Each row is a point on a tangle of strands that fork, close into loops and nearly touch. The rows are in no order.
(in the rows, 128 means zero)
Points whose rows are less than 103 apart are linked; no others are. Some points are linked to none.
nud: [ 96 117 103 123 173  47 114 133 133  79 116 105 151 105 145 155 146  71
 111 178 130 104 151 129]
bofa: [ 98 136 123 108 183  89 105 135 147  91  92 105 164  64 152 164 147  66
 115 160  79 109 148 127]
Zuv: [144 153  97 157  42 107 113 113 158 202 145 144 130 111 156  80 100 120
 140  78 118 143 129 145]
voduk: [145 125 109 210 106 160 165 114  80 113 192 139 131 182 160 118 126 153
 109 131  86 120  97 169]
gosod: [109 124 145 124  81 117 147  85  73 134  71 110 163  97 151 117 158  83
  99 118 105 123 137 139]
lin: [115 190 134 131 163  86  86 165 191 132 132 117 157  75 136 121 100 136
 155 105 146 159 164 119]
meke: [129 134 124 166 115 122 104 196 155 133 113 115 160 109 122 122  95 150
 166 117 116 138 158  75]
Nur: [ 92 179 139 154  92  84 150 141 128 140 172 133 105 114 148 157 176 101
  87  89 130 140 156 175]
Reli: [133 154 154 125 162 135 148  92 121 164 103 144  88  82 123 128 142 155
 142  89  96 153  70 151]
Vel: [139  81 136 111 144 185 130 186 117 116  92 129 154 159 100 163 128 129
 143 160 104  94 113  71]
moge: [112 130  88 153 118  59 119 182 123 150 139 129 143 148 131  97 122 122
 157 117 170  95 157 101]
remep: [120 169 134 155  80 124 171 121  82 153 147 104 132 123 137 158 178 132
 125  66 134 209 182 141]
fovel: [135 161 169 100 151 162 103 203 145 126  96 125 201 116 105 142 144 137
 123 110 124 108 152  61]
Ruzav: [135  80 119 121  98 160 105 147 148  96  82 115 169 122 123 114 100 119
 145 177 113 114 161  72]
vuf: [123  95 126 136 159 163 150 188  99 128  95 158 148 166  86 149 162 174
 174 115 171 143 129  69]
rado: [131 101 110 150 109 121 111 130 183  89 127 118 131 118 135 105  68 153
 159 168 158 181 169 111]
pava: [130 190  88 113 141  71 104 139 123 198 131 117 115  95 135 103 157  62
 123  99 106  39 102 152]
zerip: [130 104 131 130 101 182 168  63  68 120 139 163 116 160 111 111 149 161
 119 102 166 176 145 161]
sosat: [165 126 115 104 198 120 108  52 124 134 107 110 114 101 139  89 107 133
 140 164 100 116  53 161]
Pag: [136  90 116 104 147 109 143  75  89 131  48 127 144 103 140  80 137 137
 162 141 177 159  79 132]
Kido: [123  94 140 112 117 168 111  66 171  66 144 135 123 125 134 104  96 155
 121 172 166 179 167 153]
ramu: [136 165 106 111 193  78 112  86 161 157 136 113  75  85 137 121 128  95
 129 121  85  93 103 169]
Zezof: [122 106 116 116  61 193 130 114 110 128 101 154 141 183 106  93 135 123
 139 176 146  87 187 111]
fiv: [120 126 114 129 149  78  96 125 170 129 135 119 127  96 140 134  95 121
 143 146 103 124 135 125]
puzu: [131 160  79 132 135  90 106 128 122 201 127 138 134  99 142 100 118  65
 145  99  56  48  89 137]
Kas: [122 128 151 139 124 135 144 161 142 126 181 140  99 158 123 164 123 140
 109 127 106 115 125 129]
Sefo: [191 142 123  80 208 127  98 125 133 175 101  99 114 124 112 161 121  88
 124 157  88  53  64 133]
moke: [129 105 136  71  99 137 108  96 139 112 104 127 123 142 128  90 152 105
 114 155 183 102 160 130]
Lito: [122  97 151 121 161 160 127 165 129  63 164 131 130 139 107 196 119 125
  92 169  92 109 121 108]
negu: [126 105 170 119  87 225 147  86 118  98 128 150 118 141 102 139 128 152
 103 122 137 179 174 137]
zer: [128  90 124 122 146 128 105 113 189  84 106 123 143  97 130 125  87 173
 161 159 145 199 131 113]
vefo: [123 151 136 138 113 134 143 118 164 115 231 144  72 172 151 134 113 137
  88 130 145 153 118 198]
Mafon: [ 95 163 153 115 189 106 141 111 139 110 149 133  89  76 135 173 154 107
 109 115  89 131 111 169]
veza: [103 177 157 135 148 114 121 166 181 137 151 128 106 107 131 154 109 158
 149  96 156 205 147 147]
nibav: [147 130 153 116 156 179 116 116 170 115 211 136  82 167 128 146  85 182
 117 134 119 146  98 165]
kizup: [145  92 113  87 194 117  86 126 177  81  88 101 169 106 112 182 123 114
 117 186 114 128 116 116]
popag: [123  95 113 123 169  91 121 175 117 108 143 120 133 161 120 157 133 114
 122 170 117  86 120  99]
tegug: [129 186 137 115 113 109  98 145 134 168  92 125 197  93 129  67 126 119
 139  78 163 121 154  94]
Benub: [144 136 115 194 119 140 150 150 121 157 128 129 136 110 128 138  64 153
 166 111  26 143  98 110]
vefum: [111  94  91 125 153 114 141 131 120 101 169 162  96 195 102 116 134 157
 152 158 209 133 155 126]
Rif: [126  97 115 135 182 139 132  76  63  83 171 141 114 157 146  99 146 159
 100 131 182 124  88 188]
nof: [169 136 140  81 142 136 135 113  91 176  69 110 116 114 117 104 150 100
 141 132 156  83  64 130]
Lep: [141 154 118 161 110 140 121 137 157 188 157 149 117 116 139 126  73 147
 151  98  54 125  96 140]
Supev: [118  96 106 174  52 139 155 137  83  99  86 102 170 146 133 106 121  81
 110 157  93  86 168  87]
fik: [134 112 152  90 197 144 128 114 107 116 115 140 114 111 112 157 141 146
 126 137 122 143  59 130]
pid: [136 188 132 102 112 103  79 124 156 184 111 115 139  74 130  70 132 116
 127  82 154 108 125 128]
netek: [111 173 119 145 105  77 155 104 134 149 166 146  86 115 160 131 154 104
  92 108 101 108 107 183]
noz: [ 79 138 121 152 147  57 159 141 109  94 160 129 110 121 141 160 146 114
 118 122 167 158 147 147]
riko: [157 129 111 172 100 160 156 124 124 146 194 159 109 198 146 102 122 171
 123 125 110 112 104 156]
fuf: [126 128 115 113  52 102  93  98 159 152 110 120 141 106 154  68 118 103
 117 126 140 109 156 135]
gaba: [157 137 157  96 187 139 128  54 115 128 114 114  93  80 115 116 145 123
 105 147 111 124  50 176]
Radu: [109 111 140 130 131 130 156 111  98 112 102 147 125 122 113 133 159 163
 145  91 203 206 145 125]
lom: [123 146 180 103 153 157 125 175 118 150 132 142 116 135 111 181 168 138
 112  92 116 104 113 106]
Nibo: [ 89 144 140 129  94  82 154  72  94 122 103 117 132  76 158 120 166  80
  97 112 119 142 135 170]
Rukin: [127 183 136 139  64 105 119 129 164 186 151 133 110 106 154 109 138 120
 113  76 133 144 145 162]
lubiv: [122 158 132  95 226  97 121  96 149 122 126 113  72  76 126 160 155  80
 112 132  86  97 100 167]
lubi: [127 117 154 115 107 137 119 127 129 123 116 122 135 109 138 139 125 113
 111 139  83 106 122 123]
Deron: [124 122 149  71 158 134  99 154 145  97  98 113 152 116 110 154 172 109
 109 135 180 114 150 100]
mes: [124 110 116 138 149 124 127 204 112 132 105 132 157 157 105 132 143 147
 165 122 152 109 138  69]
Bori: [124  92  91 200  98 122 185  98  59  90 113 118 152 146 130 106 107 160
 158 128 138 186 143 115]
duvog: [141 135 191  90 133 195 136 139  89 162  91 137 130 121 108 171 171 122
 102  88 100 113  88 116]
meku: [121 121 152  63 121 171  99 118 160 105 160 149  84 166 100 151 154 121
  83 146 174  93 179 132]
sif: [119 114 156 115 106 171 155 132  60 126  78 137 160 138 106 150 196 119
 115  83 159 141 166 103]
lunu: [139 116  78 199  54 148 198  95  73 108 145 114 132 180 130  95 127 142
 140 131 131 181 170 133]
falu: [111 167 117 179  77  90 185 139  96 146 172 121 114 142 146 167 169 106
 107  85 116 178 157 161]
zogav: [120 153 155 162 110 153 162 125  90 147 118 124 134 109 130 176 144 142
 131  88  54 164 124 123]
Mimo: [160 147  97 141  46 126 111 117 131 212 132 156 136 121 143  86 123 103
 124  85  91  96 106 129]
pum: [140 112  92 120 119  94  67 140 160 150  99 113 170 107 134  86  92 118
 169 135 145 116 140  89]
Gaf: [152 122 164  64 121 156  87  81 177 119 155 117  87 134 119 125 129 132
  84 147 135 105 122 153]
gogov: [119 119 110 165  74 118 168  66  98 115 160 138 128 159 157  84 142 132
 106 120 159 156 140 175]
fifo: [128 146 178  97 171 165 131 144  91 145  60 133 146  83 105 164 188 127
 122  92 131 144  86 116]
topeb: [127 128 103 122  76  88 142 101 127 145 157 146 100 157 143  80 158 112
  98 124 165  92 132 161]
kasa: [161 157 141  83 190 123 125 118 114 169 126 111  81 116 114 146 157  89
 108 140  91  59  60 157]
sipa: [136 168  84 125 130  72  83 103 175 190 149 128  99  84 140  85 103 115
 153  99 124 113 104 154]
kav: [162 170 152  77 174 124  94 142 160 174 139 117  71 115 100 147 147 130
 113 116 110  78  83 140]
mufe: [101  97 107 143 115 149 134 171 124  66 120 134 139 163  94 138 143 120
 139 169 177 112 192  81]
vatu: [106 187 132 190 124 100 155 209 129 137 152 107 142 128 125 154 118 134
 149  81 127 162 174 114]
Muzi: [118 159 116 186 105 113 123 179 139 129 111 103 162  76 139 141  89 121
 153 115  82 153 162  98]
vipo: [140 128  95 177  42 145 172 130 100 152 137 126 129 169 126 109 137 139
 133 104 122 144 172 115]
Vun: [151 136  73 121 160  78 103 131 117 195 138 129 118 140 132 110 101  89
 145 130  79  45  67 131]
gug: [146 169 125  91 131  91  91  98 138 179  86  98 114  64 124  74 147  87
 127 120 148  96 102 156]
miz: [105 144  91 144 123  30 118 139 158 128 194 123  93 148 149 120 116  98
 116 145 153 105 149 156]
Kide: [145  92 128 123 162 199 134  92  62  98 166 152 123 185 134 105 148 161
 111 135 159 107  99 169]
Pog: [157 123 144 161 123 187 142 114 144 142 172 145 113 158 136 120  75 197
 149 121  90 166  87 144]
niti: [113 131 141 151 102 153 167 162  49 111 107 108 165 136 103 161 193 118
 114  88 137 149 199  83]
Buveg: [117  91 132  95 138 170 157 115  49  95 147 169 118 175 110 138 163 101
  79 137 168  88 130 145]
mudaf: [121 116 142 120  89 144  91 167 171  98 145 102 140 130 127 142 107 105
 108 161 111  84 185  93]
romo: [134 102 107 155 139 147 157 121 106 121 181 155 110 197 130 103 115 181
 148 131 152 128 108 145]
Leb: [137 127 120 175  41 172 167 121  96 114 115  97 144 136 119 138 118 135
 130 112 102 174 174  96]
tize: [131 152 153 141 150 147 133 134 168 145 185 141  86 142 134 161  86 170
 140 120  93 165  89 160]
gipa: [115 141 118 104 159  61 147 130  89 142 147 124  85 150 125 134 181  92
 104 130 161  70  92 151]
Zala: [127 113 162 155 124 172 167 109  79 112 146 138 129 137 125 161 132 146
 106 109  68 151 106 138]
zavop: [102 162  88 163 120  40 137 126 167 145 184 130  93 122 166 114  97 112
 141 126 139 151 139 183]
sama: [122 107 121 160  68 198 153 130 111  93 126 143 121 174  97 118 120 138
 133 158 129 124 187 102]
mipem: [118 114 109 160 156  97 151  87  93  97 173 141 110 141 160 106 123 151
 122 135 148 144  97 183]
ruru: [109 137 143 120 163 120 161 122  89 136 118 137 117 112 131 164 159  98
 109 121  67  93  82 141]
tev: [156  97 124  83 144 145 152  90  77 148  62 129 133 149 129  91 146 122
 154 140 187 121  72 126]
gep: [106 114 178 106 151 177 134 133 105  84 134 158 127  91 101 197 157 130
  84 103 152 180 148 132]
ribo: [161  66 101 102 115 184  88 111 157 102  78 126 166 154 124  86  80 140
 160 203 127 108 148  90]
Gula: [125 102 110 108 183 100 106 121 139 104  81 108 173  91 143 156 117  84
 134 184  75 107 109 114]
Zuz: [159  85 130 125 144 187 120 168 132 126 136 142 129 181 103 136  90 168
 152 153  88  94 108  80]
galun: [109 128  78 194 106  81 140 208 114 116 151 118 126 166 119 125 106 123
 155 129 140  98 158  78]
gipav: [141 117  96 145  60 131 140 135  97 181 107 141 143 157 129  88 142 132
 141  98 134 109 146 106]
ragap: [ 99 118 125 143  65 119 123 158 148  76 151 105 129 137 137 135 123  77
  86 168 124  82 203 112]
noguf: [114 170 123 142 108  86 140 127 167 140 213 145  75 148 163 143 130 112
  86 133 118 122 119 191]
dafef: [125 100 114 100 144 137 142  95 103 109 152 154  97 190 105  98 149 145
 127 151 204 105 129 144]
Lesu: [113 121 182 122  93 197 138 127 118  93 126 131 131 108 108 179 143 129
  89 109 122 176 176 121]
fenog: [144  95 144  59 158 150  98  88 142  94  90 118 136  99 117 139 149 114
 100 164 158 136 107 133]
foz: [119 120 125 156  43 116 141 119  92 135  87 106 176 103 151 109 134  82
 112 126  84 113 168 110]
Vodaz: [146 128 118 132  64 130 141 114 108 169 137 141 133 153 153  92 136  98
 101 124  90  67 107 135]
Fita: [113 190 164 123 102 113 124 131 145 151 135 123 120  91 144 137 163 116
  92  80 137 132 152 157]
Vis: [118 122 125 130 149 133 132 194 145 133 170 153  92 187  99 152 136 168
 156 116 183 129 149 102]
Nini: [127 113  98 128  44 164 131 162  97 157  96 144 153 185 113  94 150  95
 135 141 140  58 187  92]
vufu: [127 120 115 116 152 104 122  90 158 106 185 135  79 167 134 108 114 157
 124 144 191 147 124 166]
pez: [172 144 107 167  55 147 164 100 115 174 176 163 120 172 158  97 131 142
 107 105  90 129  98 149]
kop: [142 126 102 202  46 131 155 100 132 133 139 110 144 123 160  89  62 141
 146 131  81 186 134 148]
vope: [128  97 122 159 197 120 164 169  81 118 161 150 122 179 112 162 122 159
 148 142  91  98  67 108]
nugit: [157 114 115  87 205 129 104 164 145 145  50 125 165 103 109 149 133 156
 176 131 135 137  69  92]
gam: [133 168 125 111 124 114  61 183 183 141 155 115 174 130 118 110 110 111
 122 114 146  75 184  84]
lopab: [143 100 144 157 115 184 144 133 150 110 143 136 119 148 116 131  81 181
 153 133 107 170 125 107]
babuv: [158 112 128  93 174 115  78  63 168 113  95 102 136  96 141 111  90 120
 126 179  91 130  98 143]
nez: [113 169  96 162  97  82 104 165 154 164 164 127 138 106 144 115 101 107
 141 102 104 101 144 130]
Zufav: [106 133 164 103 147 131 124  94 138  98 106 132 112  74 131 152 145 132
 104 118 139 170 121 147]
tepe: [111 170 168 145 114 137 146 180  85 137 115 114 170 126 116 156 173 125
 112  79 119 138 171  90]
dal: [125 102 102 145 151 177 135 124 113  86 198 161 102 212 109 116 113 176
 140 169 177 124 151 150]
Zivo: [171 123  90  98 191 103  87 139 124 183 105 110 140 153 124 142  93  93
 151 152  93  54  65 108]
zaro: [131 121 106  95 101  83  76 124 153 144 107 104 148 119 146  90 119  87
 120 154 154  84 156 113]
Merap: [132  87 137 123 136 181 163  76  51 100 121 156 142 151 122 112 154 139
 105 124 155 146 105 149]
tusut: [129  97 140 139 172 154 136 128 118  83 153 132 137 132 128 156 102 148
 120 161  80 122  90 122]
daku: [108 157 161 133 103 137 153 149 112 135 159 139 105 150 112 163 176 139
 103  73 179 164 169 139]
larof: [144 121  99 147 115 101 146 105 107 170 135 149 116 147 139  83 107 159
 150 113 116 124  75 143]
vada: [117 166 147 110 129 120 116 177 149 154 165 132 102 137 123 156 140 137
 109 102 132 100 135 120]
mena: [119 146 165 141 105 151 151 151 144 135 185 143  84 149 119 170 134 144
 105  95 131 169 134 157]
vekul: [120 112 121 111 161  91 134  74  99 116  74 116 147  90 150 107 138 106
 137 152 129 133  80 151]
Rugom: [127 197 121 101 213 109 104 157 142 152  68 120 181  60 130 118 134  93
 153  93  96  96 118 110]
litel: [139 116 155 107 161 156 101 142 166 121  97 126 147  85 126 154 117 151
 149 135  83 145 103 102]
Mig: [144 137 129 179  67 148 146  62 136 125 149 121 144 118 181  85  83 145
 115 134  72 162 117 180]
begim: [139 152 125 103 191 125 100 171 136 156  54 120 195  81 126 131 131 126
 166 113 117 120 102  87]
refis: [164 103 130  95 149 129  61  94 205 104 132 102 135 118 132 139  78 135
 118 182 106 128 138 122]
fipe: [130 107  97  91 166  82  93 131 156 117  80 113 141 119 125 109 148 139
 151 141 208 139 143 111]
naro: [140 100 125 130 121 161 149 123 114 160 102 160 119 165 105 101 130 190
 180  96 159 154 115 102]
sog: [167 122 175  52 149 170 100  94 138 138  76 103 110  95 110 124 158 107
 110 142 162 118  94 136]
Ruras: [124  92 163 106 181 172 141 107  89  80 123 161 128 101 104 170 137 153
 101 114 134 186  94 141]
Tem: [138  96 131  99 190 154 128 187 122 120  70 140 166 132 101 170 158 157
 162 122 153 141  95  83]
kavo: [ 81 158 153 126 152 103 154  76 106 102 120 129 113  62 151 157 155  78
  97 109  89 135 127 181]
litud: [137 171 138 117 177 104 141 108 144 169 149 140  52  95 118 127 147 152
 139  93 119 129  72 173]
Lepo: [109 139 119 162 102  84 144 141 113 153 132 134 131 121 149 122 124 119
 132 112 103 120 131 135]
meb: [117 109 111 153  60 151 130 185 104 110 101 109 162 163 116 113 126  84
 125 156 118  54 195  65]
teru: [161 147 146  88 143 151  96 146 149 191 127 132 105 122 118 138 120 131
 131 110  75  68  78 119]
vipa: [130 128 128 139 110 145 149 151 131 169 147 154  93 184 110 120 138 184
 161  84 180 147 135 116]
Kuri: [117 141 136 191 128 150 179 106  72 101 184 136 130 142 154 160 128 133
  94 121  64 147 101 173]
vidi: [139 154 137 154  42 157 115 136 133 174 108 106 173 102 135 107 113 130
 136  77  99 154 173 104]
nifa: [127 162 151 148 146 131 149 123 138 174 126 142  94 101 132 141 120 176
 167  66 102 191  85 142]
nutab: [108 172 117 165 122  71 142 190 117 153 144 127 157 132 126 115 137 142
 155  87 172 136 168 105]
laf: [114 119 124 142 192 104 145 168 127 128 135 147 113 128 113 165 134 174
 162 110 148 164  99 112]
bom: [142 102 134  84 123 167 120  99 118 128 128 138 111 173 122 108 141 130
 112 151 151  89 120 128]
gapod: [107 164 148 113 147  94 146 159  95 152 144 133  99 137 113 149 202 108
  99  81 169  98 111 143]
tudam: [144 115 111 146  45 142 171  78  68 150 120 138 154 170 152  85 166 102
  94 124  99 100 126 142]
Geluf: [152 143 115 101 111  95  82 107 180 174 156 127  85 122 127  93 109 135
 120 119 149 111 114 145]
gilas: [178 129 124  85 118 138  86 128 163 194 133 131  95 149 110 100 112 145
 135 110 125  81  88 117]
tad: [115 106 157 131 148 160 168 149  58 110 130 146 134 139 101 183 162 123
 100 109 106 127 114 117]
Kival: [124 132 126 146 110 168 119 199 180 117 159 135 103 169  99 143 101 157
 155 132 157 135 183  92]
zamol: [133 159 132 110 150 117 163 102  85 164 123 132  95 116 135 126 173  83
  95 121  87  64  57 172]
kupun: [ 90 123 110 163  70  79 150 135 122  90 158 116 128 138 151 122 131  85
  93 151 146 110 176 135]
Pefek: [122 117 149 111 119 134  93 162 158 112  94 110 169  99 129 135 125 105
 122 142 111 104 155  90]
laga: [ 97 108 120 143 167  70 155 142  93 105 153 138 120 142 129 150 147 118
 120 143 142 116 110 131]
nas: [126 131 174  79 107 157 118 115 151 126 161 138  81 135 110 137 165 125
  76 114 159 112 135 148]
nozuz: [116 156 124 149 116 105 123 103 172 152 127 128 116  78 162 115  84 138
 148 112  94 174 126 166]
lilo: [123 179 124 137 111 100  85 185 138 156 129 124 198 108 124  90 109 103
 132  99 141  83 162  81]
vore: [153  94 129  65 165 115  78  73 158  89  89  94 138 130 121 139 140  86
  82 189 167 103 124 138]
Toba: [148 104 137  90 151 133  91  87 185 118 116 124 111 111 126 111 109 169
 145 143 162 171 119 126]
kibo: [112 179 103 216  80 119 151 174 130 119 125  81 132 101 138 152  73 101
 138 114  59 181 158 127]
doni: [121 132 100 166 110  83 158  58  94 117 151 132 127 140 174  67 131 135
 121 130 131 137  94 187]
Dafas: [168 114 150  89 186 159  93 112 171 121 163 132  90 156 106 149 107 176
 125 144 119 131  86 130]
nulob: [112 142 100 211  68 110 156 130 123  92 130  92 140 107 157 122  61 108
 133 149  74 175 153 135]
livur: [100 131  86 178 118  49 150  97 128 120 146 122 125 108 169  93  88 122
 151 144 117 162 130 170]
Mubin: [115  83 141 122 138 169 134 147 120  57 141 139 130 146  99 157 131 127
 107 167 143 125 155 105]
kor: [ 94 136  97 166 193  54 145 125 160  95 153 127 108  96 148 141  87 129
 164 151 115 177 127 160]
kere: [118 137 152 115 125 123  88 129 217  96 157 103 112  97 141 154  75 129
 125 163 128 177 162 143]
mozi: [131 159  97 110 129  53 121 121 121 180 140 122  91 128 132  98 160  95
 110 119 146  58 102 152]
ved: [113  91 108 189 108 119 166 117  95  70 101 111 163 115 132 121 100 130
 149 158 118 167 139 102]
zaz: [138 134 126 147 163 140  95 213 161 124 110 118 170 104 104 159  99 153
 166 130  88 124 130  65]
malit: [116  80 117 103 145 128 143  82  70  73 123 135 147 144 136 108 143  93
  97 170 176 114 127 148]
lafi: [139 167 144 171  96 149 157 170 102 160 131 112 149 128 120 166 146 151
 137  71  84 162 162 102]
fale: [ 98 102  85 185 115 108 161 187 102  72 137 126 122 177 103 133 126 124
 148 153 167 115 178  80]
vezis: [124 100 179  93 147 200 147 120  65 111  92 142 145 106 110 179 158 110
  89 117  97 130  97 119]
zuse: [134 112 150  57 128 172 100 148 139 123 122 133 123 178 102 151 168  96
  96 155 168  57 162 108]
Sipe: [129 101 111 131 113 187 116 145 177 102 146 149 104 177  92 121  85 176
 167 169 166 145 181 102]
non: [142 116 146  86 111 134  57 122 214 108 132 109 129 108 133 130  96 135
 122 157 146 143 173 113]
kogiv: [131  86 114 152 100 124 135 107 108 116  98 125 161 130 145  87  96 136
 153 153 113 128 120 111]
fol: [ 88 136 129 131 127  69 150 100 114 112 151 136  97 116 136 127 165 123
 112 106 212 170 149 166]
sepam: [113 196 164 149 107 136 138 153 151 166 139 115 125 117 137 148 130 154
 135  64 145 213 159 152]
Dupep: [134 111  88 146 110  81  81 137 188 132 134 115 141 110 137  88  57 147
 184 142 159 161 156 103]
Megi: [124 111 174  85  94 184 115  73 158 105 120 138 114 114 122 116 126 142
 108 133 156 168 152 141]
kab: [143 141 160 136 131 171 100 211 128 155  90 124 189 117 112 143 112 138
 148 109  76 102 127  57]
nazu: [134 146 136  90 150  93 116  65 124 141  64 100 119  51 148  91 148  84
 126 137 133 123 102 163]
Pabuz: [124 102 156 107 139 166 151 135  67 122  46 125 178 104 123 155 175 118
 132 111 140 159 114 102]
leg: [114 115 147 135 160 135 141 146 136 100 120 139 130 113 112 161 135 174
 155 113 171 205 130 113]
veme: [138 107 110 121  81 169 134 148  88 179  69 147 163 175 113  86 146 126
 168 121 156  86 151  87]
guf: [125 147 163  95 146 154 110 177 136 135  95 136 158 128 104 128 168 149
 128  97 170 123 145  86]
Rep: [118 107 101 105 160 102 120 171 132 118 103 134 152 156 112 118 160 137
 161 137 205 123 154  89]
Befu: [127 103 132 104  72 124 123  60 140 117 118 128 121 127 147  68 126 118
 116 142 166 122 147 153]
veg: [ 84 143 113 156 107  56 146 137 105 122 122 117 142 104 158 123 152  79
 107 125 121  95 159 136]
Ladok: [110 123 147 145 154 125 144 140 112 109 130 125 136 108 131 169 121 111
 120 152  45 106 109 121]
Pabon: [103 109 103 117 142  41 116 119 128 103 155 111 123 145 144 126 138  82
 102 169 148  85 147 140]
foluf: [158 169 112 160 100 123 143 120 144 198 181 165  97 150 147 112 115 146
 127  95  70 118  73 156]
Zati: [156  91 137 115 167 177 115 134 154 109 146 145 118 163 105 143  91 193
 151 148 118 143  97 101]
Zasab: [118 111 141 141 103 149 158  70 105 115 130 141 115 132 124 120 128 165
 129 100 173 220 146 152]
vage: [111 178 130 119 169 100 108 146 139 157 108 122 137  78 141 134 137 100
 133  99  88  91 129 131]
tud: [131 110  92 172  59 142 176  74  64 119 153 150 134 194 148  77 167 126
 102 134 146 113 150 160]
Mutif: [127  99 127  93 141  86  92  70 162  87 121 103 136 122 143 115 122 101
 103 181 154 121 142 140]
Lero: [125 117 122 167  52 178 137 142 140  91 100 107 139 133 115 122  89 130
 141 148 120 148 194  89]
nutan: [145  82 126  99 123 196  98 111 175 101 112 146 135 160 102 109 100 164
 158 186 147 130 163  94]
Todas: [101 180 144 163  98 104 142 125 106 137 101 102 174  74 156 141 154  91
 118  93  79 145 179 129]
botab: [153  92 135  65 161 180 109 166 137 123  88 125 150 166 108 164 150 107
 130 163 152  79 127  84]
lufuv: [ 95 171 131 176 148  88 126 204 173 112 158 112 125 118 129 155  96 138
 156 113 156 196 168 134]
gire: [129 108 120 118 197 107 149 156  86 117 154 129 123 175 123 168 137 110
 120 157 102  65  73 119]
Goto: [128 125 148 148 100 140 135  97 150 123 142 125 132 102 152 118  87 146
 125 137  76 149 122 144]
voze: [132 104 125  88 147  93  91  56 175  91 117 114 112 105 135  93 122 141
 124 162 187 164 129 151]
Diniv: [148 138 153  86 145 134 109  70 141 122 151 116  87 107 130 113 129 134
  95 145 113 113  85 174]
zus: [132  73 113 143 178 137 161 150  80 112 114 143 148 165 115 131 117 160
 165 146 117 127  75  97]
famo: [130  81 113 138 132 141 143 132 109 123  91 138 145 146 122 109 119 161
 169 134 142 153 120  93]
nanul: [183 113 153  64 143 177 119  89 117 152  67 106 134 120 128 115 125 108
 130 161 129  96  54 127]
sofu: [126 121 155 152 115 188 126 167 177  96 137 125 114 130 105 157  83 171
 151 133 137 207 156 109]
Dabi: [152  95 136  70 192 157 116 108 111  94  89 124 147 120 116 167 139 114
 110 169 128 118  67 127]
gena: [114 171  89 157 119  80  97 130 179 179 156 133 129  77 153 108  72 112
 170 101  88 138 128 149]
nabob: [115 141 124 143 171  90 141 128 146 143 129 144 102 100 138 131 105 169
 178 112 136 185  99 140]
Funot: [116 128 143 143 130 137 117 174 193  90 166 113 102 132 126 167  76 143
 134 155 131 171 151 123]
fala: [128 111 117  83 185  94  81 136 174  97  83 103 157  95 116 159 148 120
 125 152 167 143 132 113]

A piece is all that can be reached along the links. How many separate loops has the piece of each point below (a circle has one, a figure eight two, a Y none), and how many tips (points with one link)?
naro => loops 3, tips 6
Mimo => loops 0, tips 3
dal => loops 1, tips 4
meku => loops 2, tips 0

A fork is a point with three links, a tip a point with one. Leave the first point through the second and follow the links. Name the first fork or tip that comes.
litud / Reli => Nur
fala / Deron => Goto
dafef / bom => fenog
Mubin / mufe => sepam

Name the points in between on the shortest way along the links from the first point to the second, in order.
Merap / Nur => Kide > Rif > mipem > doni > gogov > tud > tudam > Vodaz > Mimo > Zuv > Rukin > Fita
gep / fifo => Ruras > fik > Dabi > fenog > vore > Mutif > voze > Toba > zer > rado > Dupep > pum > zaro > fuf > Befu > moke > bom > dafef > vefum > dal > romo > riko > voduk > Kuri > Zala > tad > vezis > duvog
zavop / Kival => miz > Pabon > nud > bofa > Gula > kizup > fala > Deron > guf > fovel > kab > zaz > meke > Muzi > kibo > nulob > kop > Mig > Goto > lubi > Pefek > Ruzav > ribo > nutan > Sipe
sosat / Dafas => babuv > refis > non > kere > Funot > sofu > lopab > Zati
Lito / gire => tusut > Ladok > lubi > Pefek > Ruzav > ribo > nutan > Sipe > Kival > Vis > vipa > naro > famo > zus > vope
